Each row is a point on a tangle of strands that fork and nearly touch. The rows are in no order.
Two points are linked if the straight distance between their rows is under 7.92. Some points are linked to none.
tupug: [ 2.66  0.86  4.72 -2.61 -0.85  2.07  0.43  0.33  1.26 -1.84  3.27  0.56
  0.70  2.10 -1.65  2.42  0.85  3.79 -0.36  1.38 -0.41 -1.13 -3.38]
bet: [ 3.14 -1.00 -3.34 -0.08  3.43  2.34  2.93 -2.65 -3.44  2.64  2.28 -2.65
 -1.81 -1.00  0.87  1.98  0.64  0.76 -0.47  1.19  0.15 -0.17 -2.15]
fopi: [-3.63 -1.24 -4.83 -0.24 -3.16  4.84  1.34 -1.58  1.32  0.30  3.21 -1.80
 -2.77 -2.81  0.96  0.84 -0.79 -4.41  1.71 -0.52 -0.95  1.60  1.81]
nel: [-1.28 -0.13 -2.45 -1.98 -1.09  3.58 -0.16 -4.38 -0.35  0.28 -0.26  0.71
 -2.11 -3.00 -0.58 -1.25 -3.19  0.45 -0.73 -1.49 -0.81  0.43  3.46]
kapib: [-4.70 -0.03 -0.51  0.03 -3.17  1.21  0.39  1.98  3.22 -1.47 -1.01 -0.85
  2.73 -0.63 -3.64 -0.49  3.97 -3.01  0.25 -4.51 -1.12  0.12  0.87]
vobi: [ 0.70  2.94  2.12 -0.15  4.34 -0.62 -1.82 -0.08 -4.44 -1.96 -0.52  2.22
  0.99 -1.22 -0.17 -1.75 -0.17 -1.24 -0.24  1.70 -0.13  0.81 -1.31]
vud: [-2.60  1.80  0.15  0.84 -1.04 -0.55  0.26  1.59  1.39 -0.40 -1.09  4.05
  4.20 -2.36 -3.61  0.69 -1.32  1.59  1.13 -5.47 -2.04 -0.64  3.55]
zut: [ 2.00 -1.04 -3.34 -0.80  5.07  0.49 -1.41 -1.95 -2.08  0.01  2.46 -0.83
 -2.10  1.03  2.16 -1.59 -4.02 -2.92 -0.94  0.40 -1.18  3.51 -2.18]
folon: [ 2.87 -1.29  2.40 -0.92  1.84 -0.29  2.11  1.13  0.31  2.02 -2.10  0.22
  1.35  3.02 -0.74  0.94  2.49 -1.64 -2.65  2.98 -1.02 -3.53 -3.32]
Rizu: [ 1.86 -2.07 -0.47  0.45  0.80  3.40  1.48 -4.11 -2.91  2.84  3.85 -0.26
 -1.94 -1.31  1.97  1.28 -1.40  1.39 -0.19  2.34  1.40  0.42 -2.85]
tus: [-2.06  1.15  0.02 -1.66  0.24  0.68  5.06 -3.51  0.85  0.05 -2.94 -1.37
  1.05 -0.53 -0.90  1.25  2.44  1.12  0.42  1.34 -1.80  0.24  1.38]
tedi: [-2.77 -0.46 -1.62  0.08  0.12  0.48 -0.21 -0.51  0.08  1.53 -3.36 -0.03
 -0.20 -2.64 -1.57 -1.41  3.30  3.42  0.75 -2.98  1.12  0.53 -1.07]
riz: [ 2.37  1.69  0.77 -3.53  1.74 -2.82  2.17 -0.07  1.26 -0.40 -1.05 -0.21
 -0.77  3.18  0.16 -2.45  0.16  1.16 -0.16 -0.74  1.80 -0.19 -1.45]
tavun: [-1.11  0.20  0.57  4.10  1.85  1.19 -3.00 -1.37  1.28  3.76 -1.45 -0.15
 -3.77 -0.45 -0.39 -0.23  1.03 -0.51  1.10 -1.00  1.63  0.07 -1.55]
sidud: [-2.18  2.88 -2.05 -1.75 -2.77  3.14  1.20  3.86 -1.37  0.48 -0.66 -0.11
 -0.23 -0.33  3.13  3.35  2.28 -0.54 -1.08 -3.01  0.69 -1.19  4.74]
Rekiz: [-2.66 -1.79 -3.06  1.82 -5.37  0.87 -1.63 -4.24 -0.87 -1.50 -0.48  2.69
 -1.79 -2.25 -1.23 -0.70 -4.34 -4.13  2.67  0.99  1.82 -1.09  1.42]
latu: [-1.44 -2.82 -4.48 -1.05 -1.41  0.98  2.40 -4.79 -2.04  1.69  2.89  0.12
 -1.48 -2.15  2.20 -0.34 -2.34  2.35 -0.11  0.78 -1.07  2.55  0.17]
Kudi: [-1.16  1.27 -2.72 -1.42  2.54  2.01  1.85 -3.57 -1.07  1.40 -1.60 -0.59
 -0.59 -1.74  1.14  0.90 -1.21 -1.86 -2.20 -1.64 -0.56  0.88  2.59]
logum: [-2.71 -3.30 -3.92 -2.66 -3.57  4.02 -0.70 -3.56 -0.17  0.52 -0.75  1.59
 -0.68 -2.45  0.73 -0.25 -4.37  2.04  1.15 -2.24 -1.00  2.15  3.28]
zodum: [-2.06  1.18 -0.33  1.38 -0.98 -0.58  1.39 -3.20  1.33 -0.19 -3.23  0.91
 -1.58  0.67 -1.52  0.85 -2.38  3.47  1.21 -2.57  0.46  0.54  1.94]
Zaba: [-2.42  1.25 -1.49  1.96 -1.88  1.07  2.46 -2.08  0.63 -0.74 -3.76  3.57
 -1.14  1.09 -2.53  1.63 -1.93  0.71  0.04 -4.57  1.05 -1.49  3.24]
toted: [ 0.46 -0.24  2.49 -0.85  1.02 -0.06 -0.07 -1.80  2.41  1.52  1.88  0.06
 -1.93  2.22  0.22 -0.78  0.31  1.82  0.93  1.37 -2.11  0.84 -0.79]
fip: [-1.70  0.42  0.13  1.44 -0.17  0.95 -3.45 -3.82 -3.22 -0.46  1.47  0.72
 -1.44 -0.56 -0.35  0.80 -0.72  0.00 -3.24 -1.74 -2.32  0.96  3.91]
vele: [ 1.36  2.94 -2.76  2.12 -0.21 -4.04  0.65  4.66  2.64 -1.28  1.01 -2.69
  4.72 -1.14 -0.84 -1.44 -1.09 -0.47  1.14  0.38  0.32 -1.79 -1.15]
bam: [ 3.57  1.63  3.35 -3.73  2.57 -0.14  2.72 -1.94 -0.24 -0.83 -0.49  2.38
 -0.16  2.04 -0.49 -1.37 -1.77  0.55  0.98  1.39  1.24  0.55 -1.45]
seges: [-1.23  1.49  1.55 -1.80  0.23 -2.92 -0.44  1.35  1.02 -1.09  2.36 -1.37
  3.33 -2.42 -1.84 -3.01  4.34 -2.32 -1.44 -0.62 -1.71 -0.31  0.68]
Penod: [ 3.74  1.59  4.02 -1.80  3.36 -1.31 -1.14  1.39 -3.90 -1.18 -2.82  1.58
  2.22  0.04 -0.23 -0.06 -0.74 -1.56 -0.28  2.76  0.21 -0.47  0.16]
surez: [-1.55  1.27  0.88 -1.69 -0.63 -3.36  1.48  0.82 -0.31 -2.23 -2.54 -2.56
  2.53  0.17  1.66  0.55  1.58 -0.06 -1.77 -0.14  1.07  0.51  2.33]
Pigof: [-0.43 -1.07  2.47  3.72 -0.46 -3.52 -1.96  3.07  0.11  0.73 -0.79 -1.87
  0.83  2.09  2.14  1.48  0.55  1.79 -1.80  0.66  2.07 -1.82 -1.37]
Kub: [-1.07  0.86 -5.20  1.70  0.27  3.37  1.02 -0.15  0.72  2.89  2.46  1.16
 -4.80 -3.11  0.37  1.05  0.73 -1.05  2.07 -4.07  1.13  0.86  2.35]
gegob: [-3.67  0.27 -0.38  5.12  0.11  1.91 -1.98 -2.95  0.10  0.53 -0.75  0.93
 -2.93 -2.60 -1.07 -0.54 -0.74 -2.61  2.13  0.28  0.56  1.15 -0.03]
kob: [-2.53  1.37 -1.04  2.75 -0.43 -2.67 -1.85  2.52  0.20 -0.36  0.98  1.97
  3.61 -2.63 -2.98  0.40  0.28  3.07  0.74 -3.88 -3.09 -0.31  1.11]
Sifi: [-1.89  3.04 -1.35 -1.83 -1.79  4.40  2.12  0.66 -2.01  0.82  0.05  3.69
 -0.17 -2.38 -0.19  1.39  1.98  0.37  0.04 -3.89 -0.10 -0.39  4.16]
Tego: [ 4.03 -2.22  2.24 -0.06  0.85 -0.17  0.34  2.95 -2.71  0.49 -3.21  0.60
  1.55  3.20  1.45  2.56 -0.35 -0.46 -3.54  3.70  0.38 -3.11 -1.75]
Tufut: [-4.25  3.11 -2.49 -0.30 -0.62  3.70  3.66 -0.60 -1.32 -2.06 -1.58 -0.90
  0.60  0.92  2.12  3.68 -0.28 -1.27  1.01 -1.39  0.27  3.39  0.82]
Sug: [-0.84 -0.83  0.75  2.06 -1.48 -5.16 -0.74  2.34 -0.10 -0.58  2.68 -1.38
  6.54 -3.14  0.44 -1.14  1.08 -0.03 -3.04 -0.32 -0.72 -0.53  2.01]
viv: [-2.85 -1.43  2.47  1.30 -1.62  0.74 -1.53 -5.39 -1.31 -0.31  2.09  1.47
 -1.07 -1.33 -0.68 -1.44  0.00 -2.04 -1.50  0.50 -1.67  1.96  2.96]
Sapem: [-0.58 -2.82 -1.89  0.49 -3.01  2.47  1.88 -5.51 -2.97  1.03  3.23 -1.02
 -1.94 -1.63  1.33  0.21 -1.15  1.44  0.27  2.36  1.16  0.77 -1.48]
Tad: [ 2.82  0.61  3.05  0.12 -0.40 -5.39 -0.32  2.86  0.22 -1.30  3.75 -0.77
  5.78 -0.99  1.66 -1.16 -1.12 -0.57 -1.95  1.13  0.35 -0.72  2.16]
Parod: [ 2.40  1.67 -1.17 -2.76  1.23 -0.37  2.34  0.74 -0.72 -0.32 -2.12 -3.13
 -1.24  1.57  1.30  1.42  3.67  0.75  2.80  2.13  0.35  1.49  0.31]
pezif: [ 1.63 -1.23 -0.08  0.23  2.82  2.20 -2.82 -1.32  0.38  4.28  3.10 -2.72
 -3.60  0.89  2.95  1.71  1.30 -0.36 -0.39  0.68 -0.89  2.24 -0.51]
pogiv: [ 3.04 -0.82  3.74 -3.71  1.07  3.88  1.14 -1.31  1.72 -1.40  0.61  2.78
 -0.16  2.42 -1.22  2.68 -1.21  1.17 -1.78  3.05 -1.80 -0.62 -3.22]
lavif: [-3.03  0.65 -1.02  1.71 -0.69 -0.84 -1.43  0.07 -0.09 -0.03  0.56 -0.24
 -1.87  0.71 -0.31 -0.41  3.56 -2.16 -1.86 -2.56 -0.13  0.71  1.02]
giz: [-4.09 -1.21 -1.18  0.17 -3.09  3.79 -0.03  0.64  1.31 -2.46 -1.94  1.93
  0.63  0.89 -2.68  0.71  1.84 -0.84  2.57 -5.40  0.71  1.47  1.62]
Fadef: [ 1.24  0.83  2.22 -0.45  1.98 -1.66  0.10 -0.56 -0.74  0.93 -1.38  0.64
  1.15  1.48 -1.59 -1.58  0.57  0.38 -3.32  1.01 -1.51 -3.81 -1.49]
rege: [-0.22 -1.20 -2.63  0.05 -2.84  0.71 -1.03 -3.15 -0.18  0.00  5.95 -0.48
 -4.70  0.05  2.01 -1.12 -3.67 -2.51  0.95  0.68  0.38  1.18  1.19]
baler: [-3.03 -2.22 -4.39 -0.65 -5.82  3.99 -1.23 -2.13 -0.13 -1.32 -1.29  3.17
 -0.26 -2.68 -0.60  0.28 -4.74 -3.89  3.74 -0.90  1.15 -0.70  2.28]
Nes: [ 3.05 -1.30  4.31 -1.31  0.22 -4.66 -1.34  3.93  1.09  0.48  4.07  0.40
  3.37  1.59  2.47  0.08  0.17 -0.08 -2.81  1.28 -0.81 -0.88  0.90]
zetez: [ 0.82  1.42 -1.47 -1.90  0.40 -1.97  1.91  1.67 -2.65 -2.36 -4.17 -2.90
  0.70  0.99  2.59  1.50  1.47 -0.43  0.26  1.40  2.70  1.18  1.05]
fabi: [ 2.59  1.62  2.00  1.45  0.08 -1.25 -0.84  4.41  0.36 -0.56  2.51 -1.94
  3.66 -0.37 -1.75  0.70  1.85  1.58  0.93  2.66 -1.20 -3.63 -2.63]
soga: [-0.86  3.74  2.54 -0.18  0.30 -1.74 -1.57  0.17  0.90 -0.51 -2.49  0.26
 -0.53 -1.86 -0.93 -0.97  0.37 -0.91 -0.75 -2.04  1.85 -1.88  3.75]
gad: [-1.58  1.81 -0.95 -0.74 -0.35  0.38  0.53 -2.06  1.91 -0.55  0.44 -1.85
 -3.43  0.72  2.03  1.31 -0.25  2.14  3.02 -0.03 -0.65  3.87  2.45]
feg: [ 2.61 -1.81  0.75 -0.74  3.61 -0.60  0.40  0.95 -1.45  2.49 -4.22 -1.58
  0.70  1.51  0.24  0.48  2.25 -2.03  1.79  2.75  0.15  2.70 -2.92]
Gam: [-3.41  2.79 -2.77 -1.05 -2.26  1.89  2.40  1.87 -0.44 -0.85 -1.25 -0.94
 -0.79  1.45  2.35  3.30  2.06  0.48  0.70 -3.38  1.46  2.13  1.99]
sibal: [-1.72 -2.85  0.06  2.50 -2.88  0.77  0.17 -4.20  2.18 -1.52 -1.30 -0.22
 -1.47  1.71 -5.35 -2.07 -0.11  1.34  1.08 -1.64  0.42 -1.67 -1.30]
tekil: [ 5.08 -2.12  3.35 -3.45 -0.23 -0.53 -0.35  5.72  0.05 -0.44 -2.21  4.11
  0.26  1.49  0.21  5.13 -0.39 -3.22 -1.75  1.77  0.72  1.71 -0.32]
bebu: [-2.44  0.01  0.07  0.69 -1.75  1.51  1.13 -0.55 -0.24 -1.05 -2.96  5.55
  2.59  0.38 -3.08  1.07 -1.85  1.21  0.18 -6.02 -0.78 -1.27  4.04]
sakof: [-2.88 -1.58 -2.19  0.41  0.20  0.30  1.13 -3.45 -0.82  1.45 -0.13  1.21
 -0.88 -1.63  0.30 -1.21  1.07  2.22 -0.24 -1.32 -0.43  3.00 -0.40]
rov: [-1.88 -2.33 -0.87  2.29 -3.59  2.26 -1.44 -3.19  2.01  0.63  0.97 -1.43
 -4.33  1.76  0.22 -0.82 -2.78  0.69  2.56  3.11 -0.31 -0.20 -2.72]
Biz: [ 2.17  1.53 -0.94  0.08  0.79 -0.41  0.02  4.82 -1.59 -0.94 -1.57 -0.96
 -1.71 -0.24  1.20 -2.06  3.00 -1.13 -0.53  2.27  2.22 -4.31 -1.02]
ripi: [ 1.54 -1.84  1.12 -0.02  4.65  0.35 -0.47 -1.92 -2.27  1.87  0.38  2.90
  0.55  1.47  1.47 -0.21 -1.99  1.24 -0.29  2.77 -2.51  2.57 -3.78]
lifog: [-1.03 -1.76  2.16  2.13 -1.33  1.31 -1.85 -2.94  2.26 -0.11 -1.54 -0.64
 -2.04  2.94 -3.19 -1.65 -1.88  2.32  0.00 -1.11  1.46 -0.98 -3.83]
Dav: [-0.02  1.24 -1.86  0.65  2.62 -2.86  0.92  2.32 -3.89  0.38  0.41  1.40
  0.54 -0.29  2.12 -0.03  3.30  2.48  0.59  0.76 -0.13  1.48 -2.16]
fonu: [-2.32  0.27  0.76  0.75 -2.39 -2.08 -1.00  1.13  2.33 -0.87  2.36 -2.16
  2.76 -2.29 -3.60 -1.57  5.10 -1.60  0.49 -3.16 -0.27  0.59  0.94]
vona: [ 3.75 -1.07 -1.33  0.57 -0.89 -2.80 -0.59  5.21  2.40 -2.25  2.40 -4.84
  4.79 -0.38  1.33 -2.90 -0.97 -0.18  0.14  2.48  0.91 -0.09 -0.70]
letuz: [-3.65 -1.36 -0.55  1.83 -2.84 -0.13  1.28 -3.44  2.66 -1.23  0.18 -0.93
 -1.29  0.86 -1.24 -1.02 -2.23  1.98  2.54  2.42 -3.24  0.74 -0.71]
luga: [-2.47  0.90  0.11  3.28  1.77 -1.84 -1.00  0.26 -0.27  0.15  1.56  1.04
 -0.51 -0.86 -0.21 -0.19  0.33  4.41  3.54  0.41 -2.58  2.87 -2.07]
begaz: [-0.87  1.83  0.58  3.53  1.61 -4.11 -1.47  2.32  1.33  0.73  3.13  0.41
  2.07 -0.58 -1.50 -0.46  0.38  2.84  2.21 -1.14 -2.66  0.89 -1.89]
taso: [-0.76 -1.13  0.84  0.47  0.16 -1.92 -1.35 -0.25 -1.11  1.81 -1.73 -0.59
  1.47 -0.90 -1.32 -2.08  2.53  1.38 -4.57 -0.64 -1.28 -3.94 -0.35]
zufar: [-2.63 -3.59 -2.61  0.27 -3.60  4.94 -0.29 -0.90  2.05 -2.75 -1.53  5.94
  0.20 -0.54 -1.44 -0.32 -2.22 -2.44  4.89 -2.08  0.66 -0.46  3.30]
tutog: [ 0.12  0.92  3.34  0.50 -1.03 -1.44 -2.40 -0.25  1.91  0.82 -2.05 -1.05
 -0.57 -0.53 -2.72 -1.84  1.15  0.49 -0.27 -2.72  3.21 -2.55  0.46]
das: [ 3.97 -0.68  5.18 -2.39  1.67 -1.50 -1.55  4.27  1.70 -0.80 -0.03  2.46
  2.04  2.60 -0.01  3.80 -0.87 -3.10 -0.75  1.90 -1.07  1.24 -0.69]
Kege: [ 5.22 -3.11  1.91 -1.87  0.81  0.69 -0.58  5.10 -1.27  0.99 -2.95  2.47
  0.28  1.83  2.14  3.79 -0.20 -1.40 -2.93  2.23  2.38 -0.86 -1.88]
bab: [-1.81  3.23 -3.60  0.12  1.12  5.05  3.83 -1.12 -1.78 -1.03  0.24 -2.04
 -0.54 -2.17  1.53  4.72 -0.42 -2.66  1.39 -0.09 -0.25  1.48  1.70]
luf: [ 0.77  1.49  2.38 -3.13 -0.10  1.29 -1.16 -3.56  0.48 -1.61  1.77  0.54
 -3.35  0.90  0.72 -3.52 -1.81 -1.32  0.16  0.09  2.40  2.11 -0.10]
bop: [ 0.76  1.50 -4.95 -0.56  2.09  3.32  5.07 -2.37 -2.06 -0.03 -0.33 -2.04
 -2.07 -1.71  0.85  1.86 -0.62  0.29  2.17  1.31  0.61  0.72 -0.74]
let: [-0.92 -1.27  1.04  1.97 -0.73 -2.75 -0.85 -0.63 -0.54  0.58 -0.31 -1.95
  0.44  3.39 -0.27  0.98  1.29  4.76 -1.51 -1.10  0.17 -0.13 -2.80]
verug: [-2.10  1.80 -2.79 -1.11  0.41 -1.59  2.73  3.38 -3.05 -0.82 -1.10  1.67
  2.17 -2.22  1.77 -0.06  3.95  1.49 -0.82 -0.93  0.61  0.08 -0.55]
mivo: [ 0.28  2.92 -1.03  0.11  1.85  0.05 -1.07  2.28 -1.00 -0.19 -2.35 -0.34
 -1.65 -1.08 -0.71 -2.52  2.44  0.74  0.54 -0.25  2.54 -2.29 -3.04]
Gamu: [ 0.12  3.89  0.93 -1.71  0.32  0.47  0.35 -1.43 -0.58 -0.30 -0.06  1.77
 -2.17 -2.18 -0.98 -2.22  2.12 -1.84 -1.15 -1.70  1.38 -1.68  3.35]
Mef: [-0.85 -1.92 -0.17  2.74 -0.55 -1.67 -2.16 -1.86  0.69  1.12 -0.34  0.87
 -2.90  3.96 -1.13 -0.89 -1.36  3.60 -1.09 -3.39  0.91  0.62 -2.37]
konan: [ 3.18 -2.11  1.91 -0.69  2.15 -3.29  1.01  3.95 -2.08  0.37 -2.32  0.05
  2.91  2.11 -0.19  0.01  1.49 -1.00  1.24  2.55 -0.15  1.39 -3.69]
Kizal: [ 0.49 -1.65 -2.00  0.13  4.18  0.18  0.86 -4.10 -2.47  1.63  1.44  1.14
 -0.33 -0.68  1.86 -1.50 -3.10 -1.85 -0.71  2.96 -2.25  2.47 -1.84]
feze: [-0.74  1.87  2.15 -1.97  0.56 -2.34 -0.53 -2.64 -0.75 -1.12 -1.00 -1.67
 -0.55  1.35  2.41  0.25  0.70 -2.04 -2.05 -0.89  2.02  3.00  3.31]
simos: [ 4.03 -0.86  2.82 -1.22 -0.14 -3.03  1.00  3.88  1.94 -0.62 -1.76 -3.02
  2.97  1.93  1.29  0.73 -0.40  2.15  1.09  1.47  4.01 -1.15 -2.34]
gorok: [-2.59  2.45  0.62 -1.41 -1.43  1.68  0.97  0.08  0.19 -0.61  0.70  3.43
  0.14 -3.41 -2.81 -1.15  3.63 -1.63  0.05 -3.31 -1.18 -0.66  4.02]
sek: [ 0.21 -0.32 -0.07  2.12  2.34  2.77 -4.25 -1.56  0.17  3.71  2.80 -0.32
 -4.46 -2.44  1.50 -0.69 -0.70 -0.62  1.51 -0.38  1.13  2.05 -0.73]
fatod: [ 2.74 -0.10 -0.21  1.88  0.96 -2.02  2.69  5.63  0.80 -0.95 -1.51 -0.84
  0.89 -1.70  0.46 -2.41  0.74 -0.06 -0.50  3.07  1.19 -5.83  0.59]
bar: [-0.90  1.02 -4.22 -1.36  1.71 -0.39 -1.37  2.16 -0.72  1.55 -2.54 -0.55
 -1.81 -1.15  1.09 -2.01  2.09  1.61 -1.43 -2.68  1.48 -0.75 -1.04]
gedan: [ 2.64 -0.53  3.24 -1.77  0.75 -1.28 -3.48  3.93  0.12  1.43  3.36 -0.07
 -0.06  1.66  2.31  0.83  2.63  2.47 -1.64  1.51 -2.39 -1.17  0.21]
varan: [-2.68  2.27 -1.81  1.36 -1.04  1.27  1.65 -2.27  2.43  0.34 -2.02 -0.74
 -2.95  1.20  0.81  3.11 -2.04  2.33  2.43 -0.89 -1.83  1.53  3.41]
sero: [-4.68  0.18 -1.78  3.56 -2.62  1.97 -0.75 -2.50  0.88 -2.45 -0.67  2.17
 -2.71 -1.72 -1.05 -0.43 -2.69 -3.76  3.51 -0.67  1.78  2.28  1.14]
Pemi: [ 0.32  1.58  1.39 -1.26  0.33  0.09 -0.02 -4.34  0.32 -0.07  0.37 -1.04
 -3.24  1.73  1.21 -1.14 -0.87 -2.89 -2.01 -1.49  3.13  1.64  1.48]
kaze: [-0.89 -1.26 -5.12 -0.17 -2.09  2.16  0.72 -2.15  1.41  1.08  5.08 -2.73
 -4.56 -1.17  1.43 -0.25 -2.27 -2.68  1.66  2.14 -1.79 -0.14  0.42]
Bese: [-1.26  0.28 -2.93 -0.28 -0.35 -2.92  0.94  4.57 -1.27  0.13 -0.93  1.79
  0.81 -2.44  1.53 -2.38  2.33  2.23 -2.46 -2.26  1.23 -2.37  0.37]
ravik: [ 3.11 -1.93  2.01 -1.05  1.85 -2.86 -0.35  3.74  0.42  0.34 -1.65 -1.34
  4.94  1.17 -0.52 -0.37 -0.27  1.60  0.13  1.26  1.82 -0.17 -5.30]
Peg: [ 2.92 -1.74 -0.79 -1.68  0.07 -3.63 -0.50  5.04  0.81 -2.88 -0.41 -4.89
  3.32  2.40 -0.10 -1.98  0.49 -0.12  0.10  2.38 -1.40 -0.50 -1.60]
zofu: [ 2.73 -0.26  0.21 -1.42  2.60  1.18  1.92 -0.41 -1.51  0.26 -2.36 -1.91
 -0.90  1.76 -0.70  0.64  2.02 -2.91  4.20  4.09 -1.14  3.63 -1.78]
bas: [ 2.48  0.88  2.70  0.04  0.73 -1.60 -1.39  0.84  2.81  0.94  1.15 -2.42
  5.54 -0.35 -2.19 -0.27 -0.60  1.37  0.99 -0.37  1.65  0.40 -4.87]
masor: [-0.63  2.86 -0.15  0.85  0.14 -1.72  0.37  3.19 -0.02 -1.55 -0.54 -1.56
  1.65 -1.59 -1.36  0.70  2.22  1.95  0.88  0.77 -1.84 -3.14  0.87]
Lav: [ 5.10  0.45  3.87 -3.66  3.00  1.83 -0.01  0.08 -2.15  0.23 -2.68  2.73
  0.35  1.52 -0.46  1.26 -1.40 -1.97 -0.22  2.07  1.12  1.16 -1.81]
rogum: [ 0.20  1.09 -1.83 -0.08  3.10 -1.51 -0.19 -1.85  0.34  2.20 -2.50 -1.76
 -1.47  2.17  1.91  1.22 -1.06 -2.16 -3.00 -0.17 -2.14 -0.32  2.50]
mif: [ 1.46 -2.36  3.11  4.56 -0.96 -2.07 -0.64  4.10  2.43  0.49  0.60 -3.17
  3.29 -0.68  1.26  0.09 -0.66  0.42 -2.36  2.65  1.33 -4.07  0.37]
sak: [ 1.71  0.35  4.15 -0.07 -1.29 -1.60 -1.15  0.83  2.65  1.15  0.16 -1.18
  2.46 -0.52 -2.81 -1.54  1.18  0.92 -0.79 -2.17  4.14 -2.75 -3.11]
turi: [-2.37 -2.02  1.16  2.74 -2.63 -0.39 -0.34 -3.04  4.52 -0.81  1.20 -1.21
 -0.42  0.91 -4.39 -1.45 -0.74  0.92  2.31 -0.02 -2.82 -0.26 -0.25]
muv: [-1.99 -2.85 -5.60 -2.47 -4.39  1.43  2.26 -3.38  0.68  2.43  1.64  0.89
 -1.77 -2.85  2.18  0.41 -4.08  0.65  2.41 -0.65 -0.31  1.52  2.16]
zef: [-0.26 -2.66  2.70  1.95 -1.89 -4.35 -2.16  1.82 -0.15  1.33  1.78 -0.56
  3.52 -1.52 -0.44 -2.02  2.54  0.29 -4.30 -1.41  0.69 -2.76  0.87]
Pur: [ 1.88 -0.67  3.23 -1.20  1.85  0.34 -2.70  0.33  1.99  3.03  0.34 -0.79
 -1.48  2.77  1.94  1.89  1.14  1.63 -1.18  0.82 -0.93  0.25 -0.88]
Loda: [ 2.25 -0.14  0.00 -1.00  1.23 -3.79 -1.15  3.77 -1.47 -2.00 -1.02 -1.53
  0.43  3.25  2.51 -0.82 -0.19 -0.72 -2.01  1.97 -0.58 -0.92  0.71]
Kuno: [ 1.40 -1.91  1.79 -2.59 -0.24  4.08 -0.37 -3.86 -0.39  0.02  2.81  0.93
 -1.93  2.85  0.34 -0.23 -1.61  1.40 -3.18  2.80 -1.67 -0.50 -3.28]
tav: [ 0.29 -0.34  0.96 -1.81 -2.85  1.67 -2.42 -4.42  0.96 -0.38  3.19 -0.17
 -4.38  0.12  1.60 -2.21 -4.78 -1.57  0.98  1.20  1.53  1.50  1.66]
tizub: [ 0.00  0.72 -0.65  2.00  1.60  2.12 -2.26 -4.15 -2.70  0.99  2.61 -0.01
 -2.35 -1.82  1.29  1.59 -4.16  0.71 -0.86  0.89 -2.49  0.68  2.60]
Nupe: [ 3.72 -3.69  2.80  2.01  1.20 -1.34  1.28  5.29  0.82 -0.06 -0.99 -0.88
  3.91 -1.46  0.42 -1.87 -0.29 -1.93 -1.95  4.26  1.21 -3.88 -0.82]
nas: [-1.73  2.25 -3.11  1.16  1.88  0.48 -0.53  1.46 -2.55 -0.34  0.68  0.78
 -1.78 -1.82  0.93  0.34  2.25  4.10  2.50 -0.22 -1.28  2.05 -1.68]
Raz: [ 0.96  0.63  2.86 -0.19  3.27  1.29 -2.19 -1.35 -3.59 -0.79  1.43  2.91
  0.31 -0.05  0.13 -0.91 -1.06  1.61 -0.77  2.26 -1.15  0.86 -3.29]
sefu: [ 1.21  0.79 -1.67 -0.17  2.21 -2.95 -2.23  1.48 -0.87  0.34 -2.41 -1.31
 -1.61  3.10  2.90 -0.62 -1.66 -0.90 -3.20 -0.43  0.54 -0.96  0.64]
zer: [-2.56 -3.97 -1.92  1.74 -1.78  3.71  0.77 -0.17  3.17 -2.67 -2.05  5.36
  1.51  2.01 -2.52  0.73 -0.05 -1.05  4.57 -4.76  0.73  0.33  2.33]
lopig: [ 3.08  1.69  0.64 -2.41  0.37 -3.66  3.13  3.13  1.59 -1.53 -2.04 -2.07
  0.63  2.16  0.14 -1.77  0.31 -0.03  1.04  0.65  3.26 -1.99 -0.98]
Pigoz: [ 2.07  3.08  3.96  0.79 -0.11  0.00  1.15  1.54  1.21 -1.06  4.32  0.79
  0.64  1.98 -2.24  1.53  0.99  1.97  1.26  1.56 -1.56 -2.74 -2.32]
Nomu: [-3.88 -2.66 -2.06  0.97 -2.58  3.23 -1.33 -3.53 -0.35  0.21  2.20  0.68
 -1.84 -2.66 -0.20 -0.03  1.37 -3.18 -0.34 -1.09 -1.76  2.67  3.08]
gada: [ 0.19 -0.32  0.92 -0.82  0.61  2.51 -0.26 -3.58 -0.31  0.36  1.22 -1.69
 -2.15  2.39 -0.35 -0.71  0.99 -0.63 -1.85  2.40 -1.95 -0.61 -1.33]
duzet: [ 4.89 -3.35  3.58 -0.49  0.21 -2.84 -0.87  6.77  1.71 -0.51  0.07  1.37
  4.73  2.32 -0.75  2.44 -2.66 -3.65 -1.06  2.45 -1.67  0.89 -1.36]
dat: [-0.91  3.62 -2.15  2.02 -1.57 -1.14  0.19  5.30  2.66 -1.91 -0.53 -1.94
  4.12 -2.85 -1.81  0.36 -0.60  0.54  0.57 -0.77 -1.67 -3.84  1.64]

A fork is a point with three links, a tip a point with one. Leave the first point through the second and follow the links. Name the first fork or tip that comes.
gorok, Sifi => latu
Pur, gedan => duzet
gad, varan => bar
Pigof, let => rov
tizub, fip => ravik
giz, zer => Pur
luga, begaz => gad
Rekiz, baler => seges
surez, feze => tizub
bam, Lav => zut

A fork is a point with three links. Follow the links from the first point to the second and name the forks in between, in order.
masor, Fadef => Pur
Parod, Gam => ravik
gorok, Dav => latu bar
zodum, Nupe => bar
Pigof, nel => bar latu
vele, bar => latu
muv, lopig => latu ravik
feg, muv => ravik latu

Name the points in between on the shortest way along the links from the first point to the second, in order.
Peg, Pigof => Loda sefu rogum Kudi nel logum muv latu sakof tedi bar mivo Biz fatod Nupe mif
Parod, sidud => zofu feg konan ravik bas sak tutog soga Gamu gorok Sifi
tav, bam => luf Pemi feze surez zetez Parod zofu feg konan ravik simos lopig riz
das, gegob => tekil Kege Tego folon Fadef taso zef Sug Tad Nes gedan Pur pezif sek tavun
